Each row is a point on a landscape with many valleys, with its height.
From any point a ball takes the steepest step (drop divided by distance) to one of its 2 nearest points. It stops when none of these is lower. Distance is the straight distance between rows; heights are no part of it.
<6> height 261: [-23  10  27  18  12   2   2  30  29  31  -9  10 -12 -15  -3   2  29 -17
 -14 -11 -27]
<941> height 555: [ 22 -13 -17 -16 -18  -3   7 -32 -20 -31  11   3  16  19  12  -4 -17  19
  16  -8  17]
<830> height 416: [ 27  10 -16  -4 -33  13  -4 -35  -9  -3   0  17  -3  -2  11  -9 -29  -5
  29  11  24]
<683> height 278: [  4 -20  14   7  26 -27  -3  14  24 -21   5  13 -12 -10   1   5  25 -12
  14 -15 -26]
<193> height 517: [-36 -68  -4  20   1 -20   8 -31  -4 -24   0   4   5  -3  16 -11 -24 -32
  37 -24   1]
<668> height 270: [  1  34   8 -22 -14  39 -25 -24  -8  20   2 -29 -11  23 -11  20   0  44
 -67  43  -3]
<313> height 627: [ 10  -8  -9 -16  24 -22  12  -6 -16 -32  20  -7  32  29  -5   5   6  21
  -1 -15 -11]
<964> height 499: [ 48   9 -47 -30 -12  23   7 -28 -25   9  25  -3   6  -7  15  -3 -39   2
  26   1  48]
<619> height 585: [-22 -31  -4   3  -9  -1   8   4 -14  -9   0   9  15   2  16  -5  25  -1
  40 -17 -13]
<732> height 548: [ 26   2 -37  -9   3 -16  13  -9   1   0  19   9  24  -6  26 -17 -22 -34
  56 -36  41]
<770> height 321: [-17  42   5  26  12 -11 -13 -15  -8  -3  -1 -23  41  31   0 -22  -1  14
  -6  23 -15]
<42> height 152: [-11  52  29 -22 -41  15 -50  25   7  -4 -18   3 -18   7 -30  14  31  16
 -24  24   4]
<862> height 394: [ 24  17  -9  16 -17 -17 -20 -23   6 -12  -9  25  -6   6  10 -15 -25 -10
  22   4  13]
<980> height 156: [-35 -34  29  26  21 -13   5  -4  45   9   9   2  -2 -15  13 -13  32 -23
   4 -31 -28]
<747> height 253: [ -4 -12  11   3  23 -35 -17   2   9 -33   1   2  -9  27   0  20  26  -1
   2  -6 -40]
<1073> height 69: [ 29  51   1 -18 -25  -9 -45  10  10 -24  -6  14   7   7  -9 -18   7   7
  11  12  32]
<306> height 187: [ -2   6 -11  12   0   1 -17 -33 -23   0   2  -7  -4  45   4  13 -11  24
 -27  24 -24]
<562> height 317: [-13 -59  -1  13  25 -33   1 -17  33 -18  16  15  -1 -23  15 -18   2 -38
  43 -35  -5]
<871> height 177: [-33 -55  21  27  30 -25 -11  -8  52 -10  10  -4  11  -3  14 -32  33 -27
  21 -30 -21]
<503> height 214: [  7  33   0   5 -16  37   6  -2 -18  24  -2 -20   1 -26   1 -11 -17  27
 -29  38  22]
<1016> height 606: [-12   6  16 -22 -28   8  -5  -6 -14  -4   0 -10 -12  35   2  37  30  27
 -15  -3 -26]
<743> height 155: [ 31   6   1 -10 -20 -17 -32   4  15 -39  -8  16 -19   6   4  -2  18  -4
  27   1   4]
<413> height 684: [ 31   8 -18  -4  38 -17   3  35  34  14   0  27  -1 -24 -22 -18 -15 -31
   2 -14  19]
<998> height 115: [ 44  26  -9 -24 -27 -19 -40   0  14 -40  -5  14  -2  13   7 -14   3  -5
  29   0  30]
<874> height 597: [-31  -6  23   0 -15  -7   0  12  -7   1  -3  -4 -16  25  15  32  42   4
   3 -19 -34]
<670> height 131: [-16 -11  38  25  -5 -12  12  -9  31   2  -8   7 -19 -21  18   2  12 -22
   6 -18 -20]
<284> height 116: [  8  59  22 -19 -31  -1 -53  24  14 -20 -16  14  -3  -9 -32 -10  20  10
  -9  26  25]
<342> height 462: [-13  -5 -10  26  14  -5  12 -11  -3   3   2   0  37   5  21 -34  -4  -5
  19  -5   7]
<785> height 219: [-38 -45  -1  39  31 -30   3 -26   6 -13   1  -5  24  24  11 -20 -11 -20
   2 -16 -18]
<304> height 626: [ -2  -9   8  -7 -26  39  34 -21 -25  33  10  -9 -32 -33  13  33 -15   9
  -9   2   0]
<2> height 542: [ 17 -21   2  -4 -19 -14   4 -28   1 -40   0  11   1   5   9  -2 -11   1
  27 -13   5]
<48> height 480: [-22 -31 -26  34  24  -2  16 -18 -26   4   8 -27  35   6  36 -35 -24  -2
  16   5  18]
<772> height 245: [ -7 -22 -23  21  40   4  27 -11 -33  11  24 -27  18  -8  28  -8  -9  27
  -9  10  -1]
<548> height 403: [ 32  -1  20 -13  34 -23 -15  51  42 -34 -12  -2 -31 -32 -18  -6  28 -23
  -7   1  -3]
<692> height 215: [-10  20  -1   6  30  22  14  25 -16  27   6 -21  14  -2  -9   6   9  24
 -37  23 -16]
<1013> height 292: [  7  22  -3 -19 -28  51   7   8 -15  30 -10 -14 -14 -28 -21   5 -18  23
 -38  35  28]
<510> height 386: [ -4  15  31 -12  -2   3  14  34  13   7 -18  -4 -24 -12 -38  28  -1   5
 -50  -1  -6]
<502> height 210: [-16  34   5  -8 -26  27 -21  28 -14  38 -17   4 -27   6 -18  24  17  15
 -33  21  -9]
<745> height 494: [-33 -50 -32  25  23 -15   7 -17 -22  -3   6 -10  38  18  23 -32 -20 -17
  28 -16  11]
<612> height 202: [ 34   1 -34 -18   6  20  12  12  -9  21   5  27 -14 -20 -18   9 -26  -9
   7   4  15]
<888> height 437: [ 27  16   4   5  31 -33 -11  21  37 -24   2  12  16  -5   4 -28   8 -21
  17 -14  11]
<525> height 298: [ 34  15 -45 -21   6  26   5  25 -16  33  -3   8 -12 -18 -27  -1 -33   1
 -14  23  38]
<260> height 110: [ -7   8  17 -10   1   8  13  33  -4   5  -3   3   1  -3 -15  18  32  10
 -11  -8 -20]
<584> height 644: [  6   2   4 -12 -20  42  31   9 -13  34  -3   2 -25 -42 -15  26 -20  -1
 -15   6   4]
<822> height 543: [ 40   4 -20 -37  -5   9   5 -10 -15 -19  17   4  15  19  -5   5  -8  31
 -12   0  16]
<176> height 523: [ 37  20  -9 -29 -20   5 -16  -9   6 -20   2  14  -1  17 -14   2  -8  18
 -10  10  18]
<564> height 243: [-23 -26  -7  26  33 -22  11 -24 -12  -6  10  -4  18  23  10  -3 -11   5
  -7  -5 -23]
<708> height 221: [ -1 -20 -17  13  23 -40 -21 -11  -5 -30   0   9  10  45   6   1   5  -2
  17  -6 -20]
<848> height 305: [ 14  16 -25 -19   1  20  -1  43  -7  25 -17  11  -9 -13 -41   1 -14   7
 -21  19  22]
<372> height 194: [ 29   1  13 -17 -25  -4 -26  12  21 -26 -12  19 -45 -19  -6  15  18 -11
  16   6  -3]
<868> height 449: [  7  17   3  14  11 -21  -1   1  20 -16  -3   6  29   4   7 -31   0  -8
  15  -8   6]
<384> height 614: [-20 -23   9  -3 -20  27  38  -9 -24  30  10  -1 -23 -31  22  32   2  -2
  10 -18  -9]
<640> height 531: [ 39  10 -47 -22  13   3  23  -4 -16  12  25   3  16 -14  19  -7 -32 -18
  31 -19  45]
<205> height 193: [-30  26  44  -7  -3  -6   5  26   1  29   0 -25 -17  24  -1  44  34   4
 -32 -14 -35]
<388> height 226: [ -2  34   6  -1  -9  12 -22 -24 -11  11   0  -8  -8  34 -11  20   0  29
 -46  32 -18]
<990> height 183: [  3 -12 -30   2   8 -28 -17 -21 -23 -28   4  -6  24  59   8  -7 -12   7
  13  -6   3]
<635> height 104: [-24   3  30  24 -18  -2  15 -16   4  17  -9   2 -22  -1  20  16   0  -3
 -11  -9 -20]
<908> height 195: [-44 -42 -10  34  26   2  24 -23 -36   7  12 -41  18   3  34  -9  -7  17
  -7   5 -12]
<797> height 377: [ 25  11  10  13 -13  -7  -9  -9  20  -6 -10  28 -19 -22   0  -9 -18 -21
  21   4   6]
<719> height 673: [ 17   5 -18  -1  23  11  14  34  18  33  -6  23  -2 -41 -32 -11 -26 -28
   1   4  19]
<727> height 399: [ 11  18  -2 -41 -26  28  -5  20   6   5 -22  -7 -12 -15 -59   6 -21  20
 -49  25  34]
<517> height 249: [  4  31 -11  -6  -7  18 -24  30  -7  30 -20  13 -21   4 -37  10  -2  12
 -38  33   1]
<69> height 318: [ 12  24   6 -30 -17  35  -3  -5  -8   9   0 -16 -10   9 -27  17  -8  40
 -62  28   6]
<645> height 498: [ 30   9 -15 -31 -37  35 -17 -24  -6   8   0  15 -15   6  -6   7 -16  20
 -15  24  18]
<315> height 615: [  6  -4   3 -24  -3   1   8  -8 -17 -25  11  -5  10  26  -6  22  20  30
  -6  -5 -20]
<597> height 661: [  6   4   6  -1   2  24  26  22  11  29  -9  15  -7 -49 -24   1 -15 -17
  -5   3   9]
<122> height 122: [ 20  -7 -20  -7   2   5  10   3  -8   7   5  25  -1 -13   1   3  -4  -5
  21  -3   3]
<179> height 65: [ -8   4  22  14 -36  15  13 -36 -14   9  -5  -7 -18   1  21  14 -12  14
 -17   3  -8]
<721> height 381: [ 20  16  10 -21  10 -12 -20  64  32 -21 -23   2 -17 -24 -46  -5  20 -12
  -8   5  13]
<405> height 299: [ -9 -42   4  17  18 -34  -1 -11  17 -31   2  13   1   2  11  -6   6 -19
  26 -24 -16]
<294> height 336: [  6 -29 -15  17  21 -23  -1 -16  35  -1  12  22   4 -21  17 -26 -17 -51
  54 -24  12]
<621> height 343: [-15  39  10  10   2   8   0 -15 -19  -1   6 -40  35  26   3  -3   6  32
 -20  29 -15]
<160> height 184: [-16  36  16  -3 -32   9 -29  24  -4  16 -18   7 -21  15  -4  21  35  12
 -13  10 -18]
<21> height 274: [ -3   6 -16   9  53   1  23  11 -19  15  22 -24  34   5   4  -7   2  22
 -21  11 -12]
<1063> height 160: [-24  19  19  -2   4  17  14  24 -18  30  -1 -26  -2   8  -2  25  26  19
 -33   4 -26]
<219> height 120: [  9  40 -13   2   2  29  10  23 -11  28  -4  -9  17 -34 -10 -25 -20  10
 -18  28  29]
<212> height 357: [ 22 -13  -1  11  12 -21   4  -9  30 -13   1  28 -14 -29   6  -8 -16 -36
  38 -14   3]
<869> height 354: [ 25  12  -8 -27  11  -1   0  48  15  -5 -13  15  -6 -15 -46   4  -1  -3
 -13  -1  15]
<934> height 454: [ 35   4 -31 -23 -31  37  -3 -40 -20  13  11   5 -10  -7  12   0 -34   9
  18  24  30]
<603> height 575: [-16 -39 -20  -2   3   4  24  -7 -22  -4  15   8  24 -15  22 -11   5  -8
  49 -19   3]
<835> height 199: [-35 -52   6  31  28 -31  -1 -21  34 -17   6  -5  32   8  11 -39  -1 -32
  17 -28  -1]
<669> height 128: [ -4 -14 -29  13   4  -2  -7 -30 -37 -14   5 -13  14  43  14  -4 -16  22
   0  14  -1]
<507> height 158: [-50 -46   8  31  -6   4  20 -29 -32   0  -2 -28  10  12  30   1 -11   3
   3  -7 -11]
<26> height 507: [-28 -64 -29  15  18 -11  13 -27  -8   1  16   6  23 -10  22 -27 -27 -38
  53 -26  16]
<209> height 561: [  4 -16 -34   1  12   1  23  -9 -14  11  19   0  37 -15  27 -28 -15 -17
  48 -19  29]
<725> height 366: [ 16  22 -14 -31 -32  43  -4  10  -2  26 -15  -3 -16 -33 -47   0 -37  11
 -33  33  44]
<989> height 58: [  6  -3   7  -4  -8   4   8   8  -3  -3  -6  16  -7  -6  -2   9  13   5
   6  -5 -12]
<49> height 422: [ 38   2   8  -4  48 -33  -9  37  52 -29   4   5  -4 -24  -8 -22  14 -30
   4 -15  12]
<96> height 592: [-39 -32  14   7 -11 -12   1   7  -7 -14  -5  -2   1  16  17  14  39  -2
  26 -24 -28]
<277> height 529: [ -8 -45 -13  11 -18 -12  13 -41 -21 -27   0   1   8   7  16  -4 -32  -8
  30 -12  11]
<672> height 605: [-22  -7  17  -7 -28  15  19  13 -18  23   0   3 -22  -4  21  34  26   7
   4 -16 -17]
<243> height 212: [-24  23  57   1  -4 -30  -9   8  17  -5  -3 -36 -25  31   8  43  38  -7
 -17 -18 -42]
<567> height 119: [-37 -16  20  20 -28  10  20 -38 -32  -1  -4 -37   1  16  29   9  -5  18
 -13  -2  -9]
<792> height 301: [-21  22   8  30  28 -22 -14  -3  15  -2  -2 -10  31  28   1 -22  16  -6
   2   6 -27]
<73> height 358: [  9  18  21 -30 -22  23  10  15   3   4 -11  -9 -19  -8 -42  25 -11  24
 -57  11   7]
<984> height 242: [ -7  19  28   9   1 -11 -22  30  27   5 -16  11 -29  -7  -9  10  26 -13
 -12   4 -23]
<748> height 225: [-21  24  54  14  -2 -22 -15  15  28  -4 -13 -14 -26   6   7  16  38 -10
 -13  -7 -32]
<681> height 280: [-21  10  12  24  22  -1   2  13  24  19  -2   7  19  -3   3 -22  23 -10
  -2  -4 -21]

Where does a ball stop that starts at each point below?
<517> -> <1073>
<315> -> <669>
<564> -> <179>
<732> -> <669>
<597> -> <669>
<645> -> <669>
